Points, in no order, along strands that fork, close into loops and pass close to each other.
(in the rows, 128 means zero)
Two points are linked if the straight distance between their rows is under 113. Some points are linked to none.
nop: [129  78 139 153 158 142  95 126 107 126 107  91 129 134 182  92 165 129
 115 120 139  78 146]
Kas: [189 120 147 163 118 107 106  95 150 115  43 203 109 117 102 143 101 153
 127 132 163 105 161]
tiv: [130 127 112 140 125 114 103 113 121 161 125 170 122 154 122 206 103  95
 149 101 161 117 140]
nesen: [ 93 121  90 124 120 143 134 142  86 158 183 106 144 146  75 118  88 101
 128  79 116 157 104]
mevut: [ 88 143  96 120 114 122 169 155 122 142 222 141  98  68 120 113 129 186
 162 133  75 143 156]
pasep: [126 144 135  75  91 101 154 129 190 130 150 112 157 163 174 178 166  95
 150 156 144 113 162]
podu: [127 147 122 120  60 110 139 151  81 141 149 143 174 136 109 163  67  76
 151  64 135 157  92]
leda: [146  77 150 142 134 119  98 120 148 137 112 112 143 142 186 135 178 130
 132 131 159  45 181]
rono: [ 76  92  82 127 119 142 111 135 100 182 181  84 135 173 124 139 118 100
 148  93 106 128  89]
voti: [132  94 145 102 170 147 115 134 185 138 139 113 103 111 137 118 185 182
  94 177  96 105 127]
Kabol: [ 93 153  83 168 145 134 185 124  96 130 159 166 121 115 147 105  92 142
 155 103  64 141 151]
nodaf: [162 103 143  90  47  98 116 149 132 128 130  74 169 139 153 127 127  92
 150 118 186  85 133]
Rur: [108 112 140 173 145 122 154  87  86  88  63 129 147  87 162  93 128 171
 141 121 115 113 169]
dop: [129 129 139  91 122 128 149 135 171 131 158  70 100 147 119  62 161 173
 114 155 109 128  95]
Zazug: [ 97 163 146 165 156 131 147  98 133 134 101 181 178 123 162 162 162  98
 125 120 126 123 153]
zibo: [193 125 131 169 105  99  84 135  76 112 109 185 132 168  97 109  96 126
  85 100 135 124  88]
mome: [173  94 144 119  62  99  70 141 110 137 125 107 164 146 134 150 140 112
 114 110 174  83 120]
mez: [ 78 121 155 156 148 107 157  91 155 140 105 117 112  80 128 100 174 217
 131 165  92  96  96]
lebup: [125 114 126 115 136 143 116 156 126 106 164 107 162 116 153 176 144 117
 152 132 130 132 184]
tuk: [174 102 159 125 113 116 120 120 163 121  80 126 132 140 164 104 165 124
  95 147 174  72 169]
nepi: [165 103 148  98  85 124  79 147 136 141 132 108 157 156  84 114 140 124
  99 108 159 116 114]
kiloz: [153 114  76  73 143 126 115 140 149 126 170 130 102 177  65 112  77 109
 151 117 128 143 143]
Ped: [178 129 112 140  76 105 136 129 105 132 123 138  99 138 107 116  45 121
 185  94 173 118 108]
siduv: [133 114 123 103 135 152 105 153 114  90 140  69 114 124  96 103 119 121
 142 149 143 162 115]
lepul: [ 89 149 111 127 130 123 144 111 134 151 138 123 102 147 145 164 126 123
 149 141 107 146  85]
nir: [145 171 141  95  79 111 157 130 170 127 121 145 153 154 131 179 122  97
 135 128 162 145 159]
Bok: [112  98 128 111 115 132 111 147 134 175 194  97 175 167 117 123 162 130
 100  86 129 103 160]
pinek: [162 146 160 106  57 114 110 116 140 134  75 109 153 144 145 161 152  64
  83 147 180 122 117]
sinu: [100 157 133 119 172 119 138 101 177 162 131 155 100  82 139 152 156 165
 151 172  90 113 122]
mobe: [127  67 138 145 142 141  99 139 121 143 150  67 121 144 142  90 164 167
 134 119 138  87 132]
vid: [ 97 137 148 117 176 129 120 119 156 142 149 134 128  38 165 158 180 155
 161 180  95  98 168]
vubu: [179 137 106 146 113 125  83 108 105 173 103 180 106 187 105 128  95  96
  78 100 135 129  85]
sata: [123 104 149 133 178 152 121 131 150 102  89 115  90  89 134 106 165 173
  89 180 112 129 107]
Fenu: [160 138 140 165 113 129  90 123  56 119 104 141 142 133 110  82 113 119
  83  84 133 128  63]
lazi: [120 127 139  90  99 129 137 161 115  89 139  73 182 113 177 157 132  74
 158 139 154 136 160]
fomuk: [139 118  95  66  73 114 115 147 179 123 133  76 126 175 106 106 117  86
 156 156 146 123 112]
Geto: [123 136  83  91 121 125 113 142 154 155 142 162 100 181  56 170  71 105
 133 119 136 173 145]
roki: [126 161 160 114 126 143 154 160 111  61 111  91 161  87 188 151 154  90
 128 157 143 151 165]
Fige: [125  98 123 123 210 138 108 107 134 112  84 145  84  63 164 107 148 169
 122 179  75 100 143]
vime: [183 157 138 140 125 123 149  95 154  98  41 228 133 118 117 133  98 130
 106 129 137 136 169]
zer: [118 114 130 179 167 139 133 119  62  60  61 115 116  60 157  83 106 145
 139 133 113 144 156]
kigum: [125 127 137  94 125 102 140 146 176 121 170 129 158 130 157 200 146 124
 183 153 138 106 200]
Mem: [109 146 109 153 195 143 152  98 171 143 102 221 107 148  97 156 124 131
  91 147 105 163 120]
goli: [ 87 152 158 153 180 138 156 121 169 131 135 176 187 109 139 168 200 122
  98 163 107 144 159]
ledu: [107 129  98 150 181 168  94 125  58 108 123 117 100 100 184 163 106  71
 146 141  99 159 110]
zifo: [150 141 152 161 160 163 128 139  98  55  55 145 129  72 125 105 113 135
 110 135 134 164 173]
ner: [106 100 123 115 141 153  88 147 102 108 121  63 122 124 145 141 138  99
 132 151 131 157 103]
mim: [152 123 110 145  99 136  88  91 100 165  83 127  94 169 139 137 104  78
 106 122 159 121  81]
mif: [ 92  97 145 167 137 154 113 139 107 155 178 109 178 131 137 131 182 146
 111  84 117  99 163]
Lom: [111 141 101 156 164 156 138 135  90 112 150 135 114  98 166 146 109 115
 162 136  87 153 145]
zan: [105  73 149 129 124 134 104 159 121 121 166  41 125 101 136 109 167 188
 145 149 130 107 126]
Nezu: [143 161 146 166 124 140 132 118 122 128  71 183 111 131  75 125  99 157
  98  99 138 164  98]
Feref: [106 127 144  95 142 130 149 119 195 168 141 105  98 126 140 105 187 184
  94 164  91 111  85]
rutok: [100 160 125 176 139 138 161 119 124 145 107 177 114 138  81 115  99 168
 108  97 103 157 130]
Funo: [145 139 151 136 100 118 109 155  75 130 164 132 195 142 132 112 141 105
  89  68 120 115 113]
mov: [ 99 114 155 153 157 112 166  78 144 105  77 138 142  94 142 100 160 200
 129 156  95 112 140]
gini: [112 149 116 113 100 120 119 148  93 156 170 149 144 160  49 121  82 119
  92  67 124 158  98]
Baze: [ 81 142  94 163 141 118 171 128 121 140 168 168 100  81 130 137 111 185
 176 126  64 126 159]
rel: [102 161 155 114 160 123 164 120 203 144 133 175 155 139 121 175 179 125
  98 173 136 154 121]
vomez: [108 157 117 142 150 109 177  78 157 125  95 182 148 142 192 129 144 113
 136 136  94 106 154]
Kibi: [125  86 137 119  67 110 149 148 114 151 174  76 174 136 163 136 123 114
 180  84 159  84 132]
Pov: [104 121 130 128 172 142  92 128  90 101 113  98 120  98 183 182 152  71
 139 169 132 145 121]
kob: [146 140 131 104  88 112 103 147 114 147 157 132 169 167  82 116 121 106
  87  80 138 136 105]
Funid: [124 109 103 177 159 173 108 140  43 115 162 103 110 101  89  87  92 128
 141  87 122 153 108]
sumib: [110 139  84 138 118 138 149 102  80 143 140  88 104 161 152  88  82  77
 150 103 125 143  46]
doz: [147 105 117 126 103 121 144 136 108 134 168 103 135 144 125  99  87 115
 172  84 153 107 122]
rirum: [103 108 103 109  95 119 128 126 137 187 175  89 156 194 147 120 142  97
 114  86 125 103 115]
vifol: [111 136  94 151 132 151 119  91  96 169 109 115  95 179 142 118 111  80
 107 103 128 156  48]
rokem: [103 127 156 172  96 116 112 135  83 168 152 133 189 137 135 137 156 138
  88  57 120  91 116]
tesa: [104 146 128 150 129 126 140 137 114 174 158 171 129 160  60  94  99 163
  79  71 115 136 129]
nekad: [136 152 102 118 140 129 158 118 111 109 144 103  90 136 160  62  99 109
 146 137 114 129  84]
peb: [136 140 116  96  77 126 126 125 154 121 102 112 116 160 108 151 104  99
 144 140 160 162 113]
Desa: [104 157  94 111 110 141 177 161 109 102 214 127 118  83  92 107 113 143
 156 136  87 185 138]
befa: [112 132 102  85 112 141 141 162 113  86 180  75 119  94  78 101 100 122
 171 152  99 172 103]
gesa: [146 162 145 171 142 134 150  97 139 116  45 222 143 115  91 139 110 137
  74 110 128 163 116]
lok: [118 169 128 135 164 112 174  96 198 140  94 211 111 139 110 167 131 138
 122 179 133 158 113]
meb: [134  93 157  81 124 114  96 153 166  96 115  82 121 104 140 182 167 132
 153 193 168 120 156]
Dib: [126  92 147  94 103 111 112 156 154 104 131  50 114 119 134 136 153 164
 159 166 153 111 134]
Nofu: [135 146 158 136 151 157 147 153 126  65 103 118 143  89 153 111 156 132
 111 153 122 154 170]
rapad: [204 144 124 112 125 122 127 133 136 102 125 161 120 138 110  82  92 126
 136 104 152 114 166]
pasi: [161 131 123 138 139 148 103 130  65 105 130 117 116 121  98  84  85  90
 130  92 148 136  89]
miki: [101 112 129 148 194 143 147 122 180 148 130 178 119 135  99 140 161 174
  84 152  97 135 138]
Nazu: [189 155 131 116  83 105 149 127 139 105 112 132  95 144  98  74  75 137
 155 120 177 113 129]
pebi: [163 160 142 152 102 115 119 134 116 118  88 187 109 121  74 170  74 148
 135  99 161 160 131]
Labag: [110 112 147 159 156 128 150 111 160 126 122 150 147 125 137 119 173 181
 122 134 101 104 167]
lozu: [182 116 166 112  84 112 118 127 156 124  70  84 127 139 143 119 160 100
  76 161 196 104 135]
veri: [151 150 111 112 119 133 108 148 123 128 118 158 105 142  50 168  61 119
 135 108 151 188 135]
peku: [184 117  91  87 158 146 101 133 129 107 147 136 106 160 115 101  94  83
 133 119 144 128 155]
Faf: [ 94 133 162 118 127 112 147 110 181 158 116  96  83 101 130 129 170 202
 124 175 122 113  66]
zenu: [118 111 160 114 167 130 100 151 130  99 135  96 112  58 154 172 160 152
 158 188 127 116 157]
todu: [118 163 109 114 173 117 146  96 155 138 125 177  94 115 188 150 126 119
 153 158  77 112 138]
Giz: [112 140  99  93 130 123 150 121 140 155 180  86  91 148 151  73 129 136
 139 136  84 118  79]

How many points has the smallest loop of links through each point below? Write - if it is on no loop.
ledu | 10
nepi | 18
mif | 9

A fork is a point with three links, a tip a point with one. Leave the first point through the second and follow the links. Name the first fork or tip that comes.
mov / Rur | fomuk
sinu / todu | mov
Labag / miki | pinek
nepi / mome | Nezu
rapad / Nazu | kob
Fenu / zibo | Feref
dop / Giz | Funid

Name the points in between on the shortest way along the links from the first point to the second, in order.
lebup / zan | lazi, roki, Nofu, zifo, zer, Rur, mov, Labag, miki, Mem, lok, rel, goli, Zazug, vomez, todu, sinu, vid, zenu, meb, Dib
Geto / Bok | veri, pebi, Nezu, rutok, tesa, gini, nesen, rono, rirum
vifol / Rur | sumib, nekad, Giz, dop, Feref, Faf, mez, mov
rokem / rapad | Funo, kob, nepi, mome, nodaf, Kibi, doz, Ped, Nazu
dop / pasi | Giz, nekad, sumib, vifol, mim, vubu, zibo, Fenu
